Points on a hilly landscape, in no order, each with its height.
From any point a climber steps to the highest of the 4 points nearest to it. It stops when none of these is higher. Distance is the straight distance between rows; heights are no part of it.
riz (h 3.31): [116 154 146 136 122  89 115 106 177 132 174 153 137  84]
Seb (h 8.91): [118 102 149 146 172  91  92 134 161 126 139 132 135  87]
tiku (h 5.65): [108 133 149 148 145  93  95 110 177 134 156 141 140  78]
lig (h 4.94): [111 124 144 128 101 179 137 120 112 148 128 115 104 173]
Tupiv (h 4.91): [160  93  91 147 187  74 106 149 117 112  86  82 138  61]
sal (h 5.87): [117  98 129 121 109 166 117 125  91 127 122 130 112 205]
Duser (h 7.65): [151  85 113 122 151 150 135 130  85  73 100 133 145 178]
fefol (h 2.62): [128 182 143 116  88 149 150 128 158 157 141 130 112 121]
dogar (h 3.87): [132 161 149 125  95  65 127  94 173 140 169 167 161  71]
Tet (h 3.74): [111 152 146 126  98 162 138 121 145 139 139 119 112 134]
Naze (h 1.27): [124 179 148 121 105  96 125 111 180 139 162 157 136  89]
Tavo (h 3.06): [167 104  63 122 174 144 123 115  61  36 121 130 129 170]
vogal (h 2.64): [118 169 135 123  90 171 158 123 135 162 137 116 103 138]
zav (h 5.92): [139  80 121 134 164 132 134 135  98  66 104 108 152 147]
Gizi (h 6.58): [152  83 110 114 133 150 117 140  78  84 113 145 126 209]
vavis (h 7.98): [117  96 147 152 178 105  96 141 156 118 120 113 143  89]
libab (h 7.43): [131 199 123 103  81 146 173 147 152 184 128 133 106 128]
sok (h 8.45): [140 195 146  95  80  88 150 123 178 158 145 164 127 100]
Refe (h 2.07): [118 160 147 129 119 110 111 116 175 132 166 148 122  93]
kem (h 2.58): [154  97  77 136 178 125 142 112  65  53  99 102 148 127]
geri (h 2.09): [110 119 106 131  89 169 128 120  73 167 137 148 103 207]
ped (h 5.13): [141 187 146  81  76  77 151 127 180 152 144 174 139 101]
gon (h 2.32): [111 167 120 122  80 177 163 126 114 175 131 125 109 152]
zel (h 4.40): [142  85 104 138 178 117 135 130 100  66  91  95 161 116]
Bas (h 3.62): [180  85  76 146 172  41  88 145 127 127 102  75 132  46]
kunib (h 4.70): [107 135 124 126  89 173 135 119  97 156 136 125 103 182]
Rap (h 0.28): [126 184 100 115  89 162 196 145  93 214 108 139 126 153]
rul (h 9.09): [138 179 149  99  84  73 146 114 177 144 155 174 147  92]
teze (h 4.88): [178  95  73 119 160 142 119 120  67  46 125 139 125 189]
Gal (h 7.92): [115  98 154 140 170 123  97 145 151 108 118 112 133 105]
kop (h 7.70): [132  91 131 146 179  94  89 152 146 118 112 111 141  83]
vupov (h 6.42): [108 114 156 138 140 148 112 138 145 119 129 115 125 121]
Fevi (h 3.82): [131 189 123 105  86 169 179 135 123 180 118 125 106 138]
Fuv (h 6.02): [107 121 160 138 146 135 115 131 160 118 136 119 128 113]
lavir (h 5.08): [111 146 162 134 120 146 121 122 165 126 142 123 107 115]
Gigo (h 2.23): [125 185 146 115  90 115 140 120 176 144 156 148 120  99]
sopo (h 5.29): [161  81 117 138 188  43  82 153 136 132 110  98 141  57]
muz (h 3.19): [111 134 106 128  84 179 141 115  75 174 136 139  99 193]
zulir (h 5.88): [106 129 159 135 130 149 127 125 155 124 136 117 120 122]
deteg (h 6.37): [165  89  93 115 144 149 125 128  74  59 109 137 128 188]
zake (h 1.47): [117 161 102 116  74 174 167 122  89 187 127 134 112 162]
Kifod (h 5.54): [106 108 130 130 106 173 131 126  93 132 127 126 109 194]
Baso (h 0.68): [121 179  92 124  83 162 191 129  75 209 116 154 123 175]
suvem (h 7.68): [136  90 138 154 184  76  88 144 153 129 119 116 136  78]
nagu (h 6.22): [131  91 122 116 119 158 119 129  82 107 117 145 120 213]
Kam (h 3.21): [152  88  95 151 188  97 124 146 104  89  83  76 149  76]
Gir (h 2.82): [117 165 153 130 109 129 122 123 180 139 154 135 119 100]
kebe (h 6.96): [145  88 117 146 191  80  98 155 136 115  90  99 145  74]
zenuk (h 4.42): [108 127 145 128 102 168 135 124 130 139 136 109 111 150]
sut (h 8.77): [136 203 136  91  80 116 163 149 167 179 135 150 109 120]
fudug (h 8.60): [132  90 135 149 185 108 105 153 136 103 103 108 148  88]
ratu (h 5.20): [110 132 154 141 150 121 103 122 172 127 150 132 128  95]
kunu (h 4.55): [112 144 148 145 137  85  95 103 181 139 168 146 144  80]
delu (h 6.56): [106  95 154 131 139 157 132 131 117 109 119 114 127 149]
Ledek (h 5.38): [128 170 145 105  83  57 143 100 177 139 161 179 162  79]
lupu (h 3.61): [152  90  84 127 166 137 134 115  70  49 105 117 152 147]
fas (h 7.55): [117 114 148 154 167  72  79 125 166 142 150 134 141  79]
riluv (h 5.28): [108 114 136 129 102 176 136 124  98 140 129 122 108 179]
Fen (h 1.35): [113 162  90 129  82 172 163 123  65 193 140 143 112 183]
nazo (h 6.15): [125  89 141 119 124 160 130 132 103 107 116 113 129 172]
pobu (h 6.34): [127  87 138 127 141 150 133 129 107  91 103 117 134 161]
nug (h 7.12): [120  93 150 142 160 143 118 141 127 104 107 113 138 131]

Call two points neighbours if one is among the 4 nearest of the other. Go from one point of each pair to the other, from neighbour to neighbour, staying as high as possible. Name the lowest point that can't be avoided.
fudug and Duser | pobu
fudug and Seb | vavis
rul and Seb | riz
rul and sut | sok

Where does a climber stop that starts at each point below?
riz | Seb
gon | Duser
Fevi | sut
nazo | fudug
Fen | Duser
Gigo | rul
zake | Duser
zel | Duser
sopo | Seb
Tupiv | fudug
fefol | sut
kunu | Seb
Bas | fudug
